Points on a hilly landscape, in no order, each with its height.
A ball rolls from a point to the lowest of its 2 nearest points, and stops where none of them is lower. Distance is the straight distance between rows; heights are no part of it.
Tesi (h 253): [160 156 146 119 131 146 176 144 124 137  87 126 142 145 114 134 141 142
 126 130 143 170 148 130 147 145  68 124 122 128 141  99 112 114 142  80
 150 117]
monol (h 422): [112 121 110 135 157 132 161 124  97  92 177  88 119 134 105  66 105 131
 179 178 154 161 219  99 116 203 124  64 136 135 105 165  97 118  98  93
 154  88]
leso (h 405): [156 159 106 111 136 113 111 155  80 120 101 134 113  93 119 143 137  97
 123 124 141 116 183 125 149 128 132 110 112 167 163 119 177 143 121 131
 159 123]
Ver (h 171): [108 113 123 131 111 110 213 133 118 121 145  94 148 143 113  86 118 129
 155  91  88 132  26 111  85 109 110 130 199  95 136 169  94 108 138 122
 169 113]
Zakun (h 611): [145  77 178 173  71 163  99  93 128 180 176 140 110 133 140 146  90 132
 201 159 186 109  32 139 111  76 167 158 115  77 116 119 102 110 139 151
 160 133]
tegok (h 310): [ 84  79 138 134 122 142 103 113 126 178 142 145  75 136 140 173  75 133
 152 133 159 114 103  76 105 118 147 135 159  70 143 107  94 126 105 160
 107 149]
Baluz (h 400): [113 175  95 146 114 103 112 109 143 108 113 161 122 149 105 119 111 151
 109 134 150 127 165 158 125 114 154 148  92 160 163 169 118 131 103 155
 114 123]
bope (h 626): [123  83 164 145  77 177  57  95 146 154 128 155 104  97 175 153  98 144
 162 117 137  90   7 145 122  58 158 149 128  71 143  94 141 116 138 192
 126 131]
dazar (h 485): [144 107 138 164 109 148 136 130 101 136 167 112 127 150 132 138  57 184
 190 130 199  89  81 138 157 105 167 124 125 111 182  90 151 144 161 183
 108 133]
Vad (h 464): [101 135  60 112 127 138  95 140 130  81 161 148 145 105  97  64 105 145
 118 185 147 122 238 150 160 145 162 141 121 153 142 125 124 141 106 111
 143 115]
zopof (h 414): [151 143 130 137 122 176  60 125 111 178 204 161 128 133 154 151  80 123
 166 138 156 160 156 109 137  90 138 151  92 123 127 152 147 118 112 137
 151  86]
mivuz (h 280): [118 151  65 109 163 110 169 178 147 100 165 117 139 139  86 102 109  83
  72  89 107 185 185 112  99 121  89 127 115 140 142 138 102 151 110  85
 128 154]
bov (h 201): [133  97 136  93 161 103 140 160 118 123 147 100 128 123 145 103  95 107
 137 182 173 149 200 101 161 139 101 114 148 136 178  89 121 124 113  77
 146 105]
zize (h 168): [ 96  92 170 111 148 108 133 144 108 144 143 116 105 108 166 137 131 103
 149 110  78  98  77  94 138 134 107 134 191  88 151 146 143 113 106 167
 140  97]
ven (h 226): [ 97 119 102 123 104 112 147 120 108 147 157 118 141 205 126 152 110 181
 150 118 141 155  94 141  89 112 111 142 152  78 200 153 113  62 127 143
 159  84]
tet (h 556): [113 103 140 102 115 152 190 150 125 154  65 126  69 138  97 188 163  87
 105  67 166 109 115  88 155 100 132 135 177 130 196  91 170 160 131 150
  69 144]
Kel (h 436): [120 129  86  99 126 152 101 172  89 113 155 160 145  97  96 134 125 116
 108 163 150 101 207 156 171 115 161 148 135 147 159 122 161 141 135 133
 134 126]
kines (h 299): [166 134 161 143 140 113 116 146 149 135 134  98 133 107 152 147 140  73
 132 148 129 144 206 122 189 156  99 148  70 191 145 154 164 146 125 101
 106 103]
til (h 495): [130 121 115 165  90 133 131 114 139  79  84 147 151 119 110 108 121 150
 149 136 142  80  73 184 132 128 139 187 137 139 177 151 157 125 176 164
 143 147]
zariv (h 387): [144 157 129 167 182 115 129 138 138 135 136 156  99 138  99 144 177 127
  72  62 120 158 134 160  93 154  92 116 133 154 104 161 119 159 116 128
 107 122]
noti (h 536): [116 126  96 109 122 146 173 142 115 127  99 113  95 158  97 156 129 111
 113 104 199 122 155 100 192 110 141 127 158 143 208  68 158 153 147  97
  95 166]
Boze (h 513): [145 112 151 106  90 128  94 123 179 107  92  98 201  92 151 146 167 124
 123 122 135 126  63 134 142  70 108 174 138 147 134 103 166 121 171 108
 128 144]
duz (h 255): [160  91 170 100 169 119 167 144 104 155 154 102 108  91 147 142 117  82
 144 136 103 133  99  97  74 146 108 113 127 125  89 141 135 112 141 138
 109 124]
Pega (h 428): [160 127 104 111 181 135 131 140  79 100 193  96 121 111 112  91  98 136
 152 183 147 180 201 129  62 187 124  41  82 131  84 143 114  94 121  84
 144 100]
nutob (h 497): [ 89 108  79 134 118 142 101  85 147 113 126 144 150 120 113  75 100 163
 128 203 163 106 155 163 166 132 133 161 131 145 119 111 123 127 159  91
 123 120]
Tirog (h 340): [ 96 114 142 136  85 160 155 138 142 141 123 138 132 140 135  87 111 129
 153 118  95 140  67 152 183  79  98 167 156 101 191 117 109 127 143 132
 158  93]
Sefuf (h 577): [122  87 126 132 101 175 199 150 123 135  82 124 110 149 105 171 133 145
 153  93 130 100  72 109 133 124 117 147 181  97 190 107 158 134 157 178
  84 136]
sina (h 339): [ 96 168  97 148 118 165 161 134 121 158  86 162  88 164  93 155 151 125
 115  50 102 156 117  78 125 101 102 126 159 121  68 111 117 164 117 115
 173 121]
liva (h 353): [111  90 161 119 126  99  75  80 127 174 166 146  92 138 155 167 125 164
 111 171 167 125 115 125 107 103 175 115 126  76 106 101  83 106  92 155
 113 133]
fibo (h 492): [119 107 150 141 108 118 108  93 158 156  97 185  84 158 135 139 124 111
  97 169 103 141 116 145  97 115 179 154  92  93  70 124  64 126 128 131
 117 155]
tiv (h 451): [106 130 112 177  81 132  84  96 138 135 135 171 114 168 112 135  92 123
 146 153 158 130 146 105 127 101 165 181  89 116 130 170  95 119 111 149
 169 120]
Tivek (h 660): [ 91  82 147 108 101 140  80 104 154 161 135 108 132  95 141 100 127 148
 129 171 119 122  65 146 181  46 121 139 148 103 123  72 112 110 154  79
 139  90]
Sok (h 342): [ 89 121 120  72 106 149 133 143 117  85 136 127 163 121 110 115 111 143
 134 162 151 123 125 107 151  73 133 140 161 120 193 114 113 116 114 156
 116 150]
deba (h 292): [141 102 174  77 152 108 187 138 129 140  84  91 116 120 138 145 165  76
 122  93  93 141  92  77  70 135  89 101 178 105  87 123 135 112 121 125
 136 127]
Sosik (h 164): [129 190 117 113 104 103 177 117 102 128 128 124 138 167 122 119 148 195
 131  88 151 158  76 180  98 116 114 101 136 109 193 138 133  92 113 135
 165  95]
Tapip (h 565): [108 145 144 132 108  92  54  93 132 133  70 134 123  91 142 162 186 119
 110 146 126  88 130 123 141 132 140 127 109 145  75 148 149 125  92 137
 132 113]
nul (h 435): [100 131 177 102 140 121 161 126 128 108 153  67 131 102 140 126 133  90
 162 121 170  96 105  55 186 103 131 108 152 148 142 126 161 159 111 158
 104 134]
zak (h 335): [140 132 136 102 115 112 117 138 148 140 137  88 142 140 172 132 106 128
 122 159 108 117 178 136 191 116 120 141  86 161 179 118 173 124 129 132
  93  93]
zusub (h 309): [123 161  64 125 125 100 175 178  92 113 131 150 152 128  80  96 154 157
 101  85 107 117 127 180  80 153 138 113 162 104 115 117 107 131 120 116
 209 134]
Kolob (h 483): [161 156 123 142 124  90 143 133 111 129  23 140  79 137 128 118 158 108
 115  62  68 102 114 153  80 146 150  99 123 150 137 129 146 141 132 155
 160 122]
Pup (h 321): [ 65 150  63 146 152  92 128 129 150  76 153 140 145 160 105  98 101 109
  91  90 117 175 137  98  84 137 112 131 158 116 124 150  67 139 112  83
 175 165]
Teso (h 170): [124 139 129  83 140 139  67 119 186 116  88 100 165  83 151 158 166 115
 109 128 121 138 130 108 119 129  96 124  99 180 112 117 190 111 144 102
  63 141]
baz (h 268): [106  90 158 104 160 124 116 163 150 125 141  97 143  63 136 155 164  48
  99 173 160 150 187 103 184 150  96 147 129 195 143 133 153 144 122  73
  74 123]
fepus (h 223): [ 83 101 166 112 120  91 104 114 121 126 115 119 136 111 162 104 138 117
 144 164  56  87 129 123 174 137 131 137 158 101 105 162 119 124  94 155
 139 105]
vok (h 638): [ 91  77 123 136 101 157  43  87 168 142 127 143 109  90 126 152 101 123
 142 139 156  69  59 111 140  70 143 161 147 103 110  89 140 131 140 160
  83 150]
tum (h 415): [ 98 120 131 153 117 131 128  88 144 145 100 123 123 177 142 175 113 133
 167 111  86 112 109  99  87 187 120 136 124 108 100 183 142 104 120 174
  89 127]
tolov (h 459): [120  90 170 137 129 125 138 128  95 144 170  91 121 113 145 147  95 127
 193 128 189  63  77  78 178 100 148 119 160  98 153  99 154 152 133 172
 122 133]
reg (h 404): [ 82 133 157 143 163 121 111 111 158 120 181  91 133 142 160 146 104 105
 160  71 154 113  92  59 153 121 117 124 169 135 156 143 151 156 100 164
 108 159]
goz (h 523): [146  85  98 168 124 138  99  85 136 153 125 175  83 133 147 136  81 140
  97 156 146 121  74 171  90 115 179 156 116 100 123 116 100 110 171 125
 126 149]
Feva (h 318): [141 150 132 113 163 168 196 158 124 123 170 109 121 130 115  99  96  90
 132 128 137 216 200  55 139 114  95 117 109 152 124 114 101 152 103  76
 125 103]
dure (h 370): [168 100 123 126 149  90  81 128  90 148 136 119 120 110 151 164 110 114
 132 158 140 109 159 120 133 155 138 119 108 126 116 119 169 120 122 126
 132 129]
merik (h 453): [151  87 188 122 103  84  92 104 157 157 124 141 122 130 169 124 165 125
  90 192  87 127 109 186 130  93 169 163  94 104 108 137  69 101 117 135
 107 117]
Gevi (h 112): [144 134 111  77 129 154 120 148 162  92 107 101 176 115 117 176 164 134
  98  92 116 109 138 138 141 120 117 137 137 150 117  96 205 140 178 136
  70 159]
Loke (h 256): [156 112 140 197 117 107 108 137  87 150 141 175  97 170 125 181 134  91
 115 119  89 121 137 145  78 164 175 157  95  86  62 178  75 126 117 133
 181 139]
kili (h 270): [115 151 165  91 115 182 180 124  86 136 121 142 113  92 117 122 157 150
 172 133 149 139  99 103 132 130 112  98 155 124 138 133 131 104 113 161
 126 119]
kir (h 457): [156 118 214  96 118 128 173 170 116 131 138  89 142  68 139 160 167  83
 139 129 201 107 114  93 181  78 130 142 136 161 180  98 151 152 130 145
  95 129]
subag (h 439): [128 151 153 145 106 130 157 131 100 143  25 133  85 130 107 153 186 110
 164  83 109  89 136 108 125 169 111  99 136 152 100 140 151 147 117 172
 147 131]
nime (h 514): [114 125 119 128 104 173 156 125 105 128 149 110  99 155 103 138  84 137
 156 114 222  99 132 109 195  91 166 123 142 144 230  82 177 157 146 155
  81 141]
Ped (h 478): [168 128 169 102 104 127 155 169 123 108  98 132 132  91 121 158 160 103
 107 110 165 126  93 113 139  61 144 143 139 124 155  91 128 154 143 157
 126 165]
Doku (h 181): [149 120  95  64 127 128 164 174 147  89  85 124 178 125 115 139 141 135
  87 108  75 129 147 155  89 131 109 137 125 111 149  98 142 125 148 141
  87 159]
Bosu (h 533): [162 169 138 159 118 106 160 120 133  88 121 115 178 136 133  81 113 150
 180 119 126  95  86 162 120 159 143 129 108 154 148 180 140 121 155 163
 146 139]
lefov (h 332): [152 122 196 101 155 115 156 164 172 109  63 103 148 120 133 122 212  88
  89 100  78 184 118 117  67 139  66  92 140 117  83 112  85 131 116  97
 133 156]
Kanem (h 333): [110 147 134 174 146 130  98 107 126 162 129 172  85 136 114 172 151 148
 114  87 159 126 124 127 122 158 142 128 132 127  90 159 106 139 108 150
 122 128]
mebat (h 382): [125 150 133 158  92 169 170 139 128 160 169 151 139 165 150  70  74 145
 159  97  54 159  59 154 139 105 140 157 135 116 175 146  81 122 149 139
 165 109]
Buku (h 351): [142 164 120 115 136 199 153 147 118 133 171 132 134 136 133 136  71 113
 158 113 149 183 154  60 157 106 110 125 113 151 135 110 137 149 137 124
 119 146]
sivaz (h 496): [174 117 115 135 129  83 122 172 144 138 169 107 173  84 123  98 152 158
  75 150 110 108 157 206 180 123 143 166 118 144 117 107 140 145 147  80
 157 103]
Fedi (h 272): [147 120  51 124 165  72 139 128 120  98 111 107 118 128  90 141 116 155
  97  90 111  83 151 139  77 169 152 100 131 133  99 127 171 151 155 124
  91 147]
vado (h 114): [102 127 130  90 132 123 223 168  95 131 164  88 139 122 122  92 128 104
 141 110  88 124  95  94 132 105  92 141 191 107 162 157 129 112 110 145
 148 103]
vul (h 146): [ 81 171 111  61  97 190 200 143 102 101  64 135 117 105  88 103 191  95
 124 103 130 115 146 100 179 113 118 104 178 176 163 108 152 149 109 128
 104 143]
Sopog (h 548): [186 140 179 117 148 131 112 138 111 146 195  98 156 101 166 101 118 153
 155 163 171 137 147 134 173 101 149 102 108 149 125 102 157 142 143 113
 142  91]
maki (h 239): [142 138  62  80 133 122 191 184 142 103 164 103 157 139 106 106  73 113
  87  96  89 123 172 130 121 122 117 130 118 134 158 100 146 155 139 120
 101 167]
simot (h 713): [115 121  84  92 109 111 218 122 134 124  77  69 122 169 118 115  87 146
 148 125 110 107 122  91 124 121 114 129 136 134 173 102 158 117 141 138
  84 129]
gor (h 362): [ 73 163 128 155 163 114 125 113 162  83 174 127 145 160 133 119 118 116
 116  65 131 176 111  85 146 131  94 128 171 128 146 163  97 145  94 116
 139 148]
gani (h 535): [117 163 165 119  85 119 102 117 167 106  44 122 164  88 128 128 205 123
 126 118 140 108 102 119 157 106 120 123 130 182 116 106 157 141 128 126
 140 142]
Zufev (h 218): [117 150 148  99 133 145 110  81 167 128 100 106 144 105 182 111 115 128
 156 126 128 131  84 107 144 135  97 111 120 160 137 117 182 113 147 134
 100 125]
zoti (h 371): [186 123 189 119 133 122  90 137 161 169 140 103 138 135 202 184  95 133
 130 147 148 124 145 110 156 107 131 138  67 136 142  93 163 130 132 150
  68 131]
sedip (h 401): [189 105 185 144 123 169  48 151 151 166 184 128 158  85 186 172 116 134
 146 184 163 105 172 134 190 117 136 164  76 158 114 110 172 146 122 138
  62 149]
zepul (h 297): [ 93 118 133 140  90 162  70 107 124 129 153 208 124 123 135 153 138 116
 127 134 158 153  65 158 104  83 134 178 140  81 133 145  94  91 118 136
 187 128]
pire (h 420): [166 100 174 134 117 120  86 120 149 139  94 157 126  72 189  96 171 111
 105 168  63 118  77 179 150 124 141 157 130 132 115 140 124 107 141 135
 130 125]
dif (h 74): [ 83 157 135  93 125 167 166 139 151 113  73 113 134 134  98 144 178  92
 117 101 157 161 167  88 182 129  86 109 145 188 156 113 156 134 111  86
  76 136]
zufek (h 455): [144 137 147 126  94 102 133 123 135 158  36 149  91 105 129 111 208 122
 106  95  80 122  91 181 107  95 125 122 134 144  92 127 138 126 124 133
 168  84]
pekiz (h 235): [ 79 105  99 138 124 166 142 128 144 118 137 135 118 111  80 117 102  86
 137 144 163 131 159  92 197 103 125 163 156 140 118 114 118 178 141  89
 130 146]
Sif (h 461): [109 109 118 173  89 145 146  90 150 129  94 158 121 162 109 122 106 143
 159 119 114 105  63 136  98 135 144 176 138 117 141 181 113 110 160 169
 115 140]
Pafa (h 442): [152 131 110 144 139 173  55 136 104 131 188 177 149 108 157 126  96 142
 136 152 134 117 138 168 152 111 149 154 125 137 149 136 154 122 136 152
 143 126]
Lidan (h 383): [152 104  99 161 130 105  59  83 103 147 171 177 102 153 148 137 123 145
  95 179 119 127 156 192 108 132 173 173  91 113 103 178 113  83 109 129
 124 113]
rete (h 79): [177 169 115  90 142  83 187 148  91 125 154 105 141 125 116  95 138 155
 127 136 172 147 143 168 101 141 113  82 118 131 177 125 132  90 120 107
 169  92]
Zutef (h 325): [190 101 115 168 134  93  59 121  95 128 133 117 144 145 138 189 126 141
 124 191 138 117 220 139 133 178 143 127  54 120  65 136 150 123 113 107
 109 130]
ran (h 177): [ 73 131  98 163 150 142 121 118 145 107 136 130 113 130 103 112 113 105
 124 126 118 111 190 113 208 167 133 133 135 169 130 147 144 185 124 115
  98 132]
Sikun (h 237): [121 109 146 109 172  93 120 146 146 101 128  95 123  99 122 136 141  97
  90 165 186 193 207  86 143 164  89  99 107 163 135 107 115 135 111  45
 112 127]
doke (h 593): [131  96 143 157 118 175  78  99 119 168 205 121 121 136 155 121  47 139
 206 162 203 114 100  87 125  87 159 128 139 106 112 118 123 138 124 140
 144 148]
Baket (h 357): [144 185  94 146 151 126 138 150 113 130 122 169 116 144  94 128 176 171
  75  31 107 133  98 196  71 136 129 101 142 128 123 131 129 137 130 135
 161 122]
nini (h 355): [106  87 148 147 149 130  78  96 188  95  60 153 121 118 166 119 145  93
  95 120  51 127 115 126  91 179 126 134 150 104  71 141 114 139 139 131
 100 172]
Vege (h 365): [129 120 143 145 143 170  81 102 130 158 159 148 141 178 151 207 114 143
 151 128 100 134 119 121  86 188 124 125  97  85  66 148 125 104 127 150
  99 155]
Fub (h 211): [100 176 123  99  86 200 171 133  95 103  68 171 119  89  94 114 173 112
 137 100 127 144  91 108 129  98 122 121 166 157 137 117 143 134 113 168
 150 152]
zema (h 384): [167 124 108 115 151 136 130 123  72 133 169 151 124 155 114 131 114 119
 155 174 117 173 192 152  52 163 147  95  75 107  79 171  86  77 132  99
 157 117]
fidu (h 210): [162  81 175 146 158 100 109 141 130 167 157 142 101 110 172 160 133  87
 123  96  82 117  80 133  97 139 126 160 160  89 120 160 136 115 124 163
 124 125]
vikik (h 277): [111 132 145 142 170 160 145 134 153  94 140  94 100 112 124 114 102  81
 129 126 172 186 214  72 184 168 107  86  96 175 110 100 123 174 108  64
  89 139]
tosu (h 418): [161 133 169 153 137  71 108 141 142 127  61 138 105 110 132 118 236 121
  67  94  76 131 118 194  87 147 116  99 123 138  83 130 102 145 120 100
 154 114]
siga (h 432): [154 134  92 174 132 106  59  92 127 145 138 165 124 104 130 100 171 146
  68 180 106 122 159 214 127 147 140 155  70 167  79 165 130  98 123  81
 105 103]
nuba (h 326): [142 117 104 148 109 132  96 116  81 141 175 176 112 184 129 151 121 112
 131 167  94 150 158 180  67 141 187 162  70  95  87 191  70  86 136 115
 180 119]
mised (h 374): [123 112 166  68 112 115 114 128 133 135 137 120 144 103 123 156 141 136
 124 183 180 127 137 108 128 100 123 133 131 133 153 135 135  92 105 152
  88 112]
Vorof (h 373): [150 144 176 125 161  65 139 148 167 112 108 101 143 147 152 117 198 115
  61 102  71 192 144 176  88 152  88  78 105 125  84 118  69 137  98  72
 142 126]
debom (h 574): [138 175 106 179 138  91 110  93 154 106 120 150 129 136 169  89 134 147
 127  74  75 120  93 175 105 171 131 115 121 151 163 175 138 124 131 151
 136 126]
Bol (h 341): [142 169  76 106 142  75 115 124 127 115 132 130 137 119 105 116 123 163
  78 128 122 117 157 169  99 123 155  98  82 144 116 131 141 132 117 126
 123 117]
mip (h 597): [120 183 145 132 134  85  81 127 135 120  63 136  95 114 105 149 206 112
  94  97 105 117 171 127 127 122 121  96  83 180  97 154 132 152  76 148
 126 108]
Sede (h 238): [ 97 150  62 135  76 105 230 152 130 121 150  75 191 176 104  48  95 134
 145  94  72 128  80 118 115  96 115 137 170 101 166 150  76 122 105 112
 188 134]
Zifiz (h 263): [105 112 123 178 150 131  94  98 122 136 144 160  82 111 108 143 116 138
 122 152 138  88 171 117 156 183 158 133 113 137  81 159 123 165 102 143
  85 133]
kedag (h 573): [176  97 150 154 144 148  53  93 124 153 228 131 127 121 158 110  84 168
 159 184 219 132 154 126 152  89 179 116 117 123 103 109 129 153 126 120
 139 111]
folek (h 265): [ 95 126 110 131  86 166 131 125 109 155 148 162 117 166  91 173 122 150
 147 124 161 160  70 142  95  54 122 169 129  67 160 135 113  83 123 142
 152 102]
fiki (h 254): [183 135 127 179 131  98  93 147 104  81  90 128 142 148 107 184 157 142
 101 131 132 111 195 149 119 189 129 116  64 127  56 119 114 152 139 103
 136 144]
kod (h 649): [ 78  67 133 149 115 139  73 112 149 162 136 143  89 107 114 126 119 146
 110 141 121  80  78 142 205  73 139 174 164 102 143  94 108 136 139 135
 106  96]
risu (h 247): [125 117 118 134 139  89 166 169  99 115 133 126 146 145  88 120 129 146
 120 135  95 121 169 136 115 177 128 114 144  96  92 134  89 149 131 116
 158 134]
giba (h 300): [148 153 109 135 136 154 150 135 124 142 102 149 119 161 112 169 121 127
 114  83 135 174 117  86  90 120 114 131 125 109 104 103 114 128 149 112
 145 158]
folad (h 205): [136 128 110 116 139 130 144 157 155 113  81 123 160 140  80 178 177 129
  98 132 136 164 173 125 120 158  56 137 101 139 100 126 133 124 142  77
 107 141]
sedu (h 522): [172 142 156 150 148  85 144 135 108 156 168 113 133 118 136 118 142 154
 118 124 118 125 134 169 173 131 129 128 113 130 128 127 134 143 136 106
 165  73]
Roro (h 315): [132 129 153 116 138 187  86 100 143 174 171 122 121 147 202 166  74 132
 176 130 135 140 101  87 105 155 113 109 105 114 122 117 156  92 122 163
  92 155]
mivag (h 324): [123 138 151 128 141 164 156 112  86 134 154 121 128 117 132 114 111 161
 203 165 155 104 127 114 131 190 121  98 141 138 108 159 146 105 144 150
 122 119]
tugi (h 147): [ 69 142 102 108 138 166 156 118 158 113 102 114 147 163  83 164 132 123
 133 117 130 160 164  76 145 174  68 129 129 135 104 147 137 131 125 107
  78 139]
zoze (h 671): [111  92 126  93 149 126 107 111 130 164 177 102 132 103 184  60  80 137
 131 177 107 131  98 148 153  86 131 107 160 124 136  90 131 104 134  88
 140  92]
zafe (h 650): [145 194  96 130 145  95 183 146 122  78  96  92 161 161  92  94 148 162
 123  79 109 120 152 148  95 185 109  74 108 142 142 135 115 139 121 137
 130 144]
bis (h 296): [ 93 140 100 137  60 117 195 157 135 106 131 110 173 149  90  62 131 152
 137  94  97 114  66 155 158  58 114 171 161  97 187 120 102 136 122 143
 193 114]
mezel (h 200): [187 118  98 152 154  87 137 154 104 111  87 118 112 115  89 174 153 136
  83 117 132  76 173 151 131 164 153 132 102 142  93 100 152 175 174 119
 102 156]
nokiz (h 241): [128 155  91  61 136 129 190 134 160  87 116 111 164 121 123  76 132 140
 118 119 101 137  95 143  71 122 103 116 142 144 172 146 142  95 130 150
  88 153]
kot (h 149): [153 125 111  87 131 100 162 134 119 124 153 109 147 129 120  55 105 157
 127 202 168 171 186 162 108 143 122 102 121 129 155 109  89  85 114  75
 163  97]
gonu (h 498): [158 118 128 134 101 118  94 160 151 106  94 158 157  95 112 169 171 116
  75 105 158 106  95 154 119  61 144 186 132 129 129 102 137 139 164 120
 155 147]
dof (h 385): [132 144 131 126 121 201 112 120 127 174 196 135 107 136 131 161  69 105
 186 115 185 136 194  61 176  95 147 134 101 156 137 124 169 157 101 156
 114 102]
liba (h 275): [ 90  79 117 129 142 142 127 121 133 145 151 138 102 134 106 130  78 121
 120 161 161 138 124  90 125  99 139 144 160  88 103  89  74 138 147 109
 121 152]
lutun (h 686): [111 165 109 119 107 103 201 114 120  93  54  83 125 161 100  94 130 143
 153 100  92 106 115  93 101 146 134  84 138 141 137 138 120 139 122 155
 133 152]
nug (h 393): [148  98 141 119 119 137  81 117 150 106  63 160 138  67 159 135 162  84
 115 106  69 106  81 132  98 127 129 154 160 134 115 132 158 118 155 149
 135 156]
vigel (h 298): [ 93 144 106  64 128 116 133 111 136  99 158 112 167 135 135  87 107 186
 120 167 128 117 113 158 114 116 137 103 144 114 167 122 119  78 124 149
 104 138]
fofu (h 685): [123 131  97  81 151 141 140 120 111 152 160  95 162 120 153  85  91 130
 153 143  89 160 119 119 118 126 105  93 135 113  86 101 148 104 151  77
 174 110]
durud (h 427): [131 125 151 156 141 138 143 114 134 154 175 119 134 164 183  85  71 148
 167 145 104 142  86 146 136 160 123 119 128 116 158 146 119 109 158 120
 126  98]
Kap (h 295): [ 94  99 150 148 111 101  84 102 168  82  94 128 167 138 149 110 177 133
 119 124  41  84 115 156 135 156 128 152 168  86  67 153 109 140 121 157
 132 141]
Zir (h 269): [ 89 137 132 110 165 156 125  81 172 127 133 111 130 146 172 117  87 142
 142 124 116 151  86  85  96 152 120 102 141 117 115 117 127 108 142 143
  68 157]
pom (h 613): [121 204 102 188 149 120 129 130 124  81  92 153 130 171 122  84 141 145
 121  67  74 132 127 155  76 200 128  78 101 150 120 160  83 134 133 129
 162 146]
mukid (h 388): [140 177 121 141 139 130 157 143  69 150  72 143  67 123  73 150 172 117
 125  82 116 134 148  98 113 138 123  79 117 144  72 117 119 176 110 123
 163 114]
buse (h 377): [100 137 124 143 140 130 204 122  82 118 133 110 100 126 106  64 101 136
 179 162 140 118 162  88 133 199 130  85 151 153 152 167 110 125 116 133
 124 104]
Sel (h 397): [125 136 173  91 117  96 114 106 133 138 100 134 103 143 152 166 162 153
 114 127 154 140 104 126  92 115 135  98 130  94 148 112 114 102  92 170
 125 130]
fimet (h 544): [157 113  73 160 167 144  85 117 103 138 136 177  87 128 152 115  63 141
 109 150 139 129 131 149  76 167 181 107 117 121 106 102 118 131 173 109
 142 185]
foze (h 469): [166 127  80 157 125  81  59 122 144 135 173 123 162 120 134  93 134 151
  80 184 130 125 199 187 154 108 150 160  77 150 103 116 135 115 119  61
 154  79]
Kevo (h 162): [158 128 128 199 154  98 127 156  95  94 115 140 134 136 102 139 144 107
 125 112  77 109 153 146 103 204 122 122  92 117  54 163  95 149 148 127
 170 146]

For each start below, name the point where the ball stops.
til | Gevi
Kolob | dif
goz | zize

Call two points neighbours if one is among the 2 nearest of the other. Go from one point of each pair to the other, from neighbour to neighbour, staying as low as possible. Name the highest point that can't be avoided.
rete, mezel | Pafa
Kevo, Gevi | Sel
ran, Kevo | zariv
dif, ran | Pega
mezel, Kevo | fiki
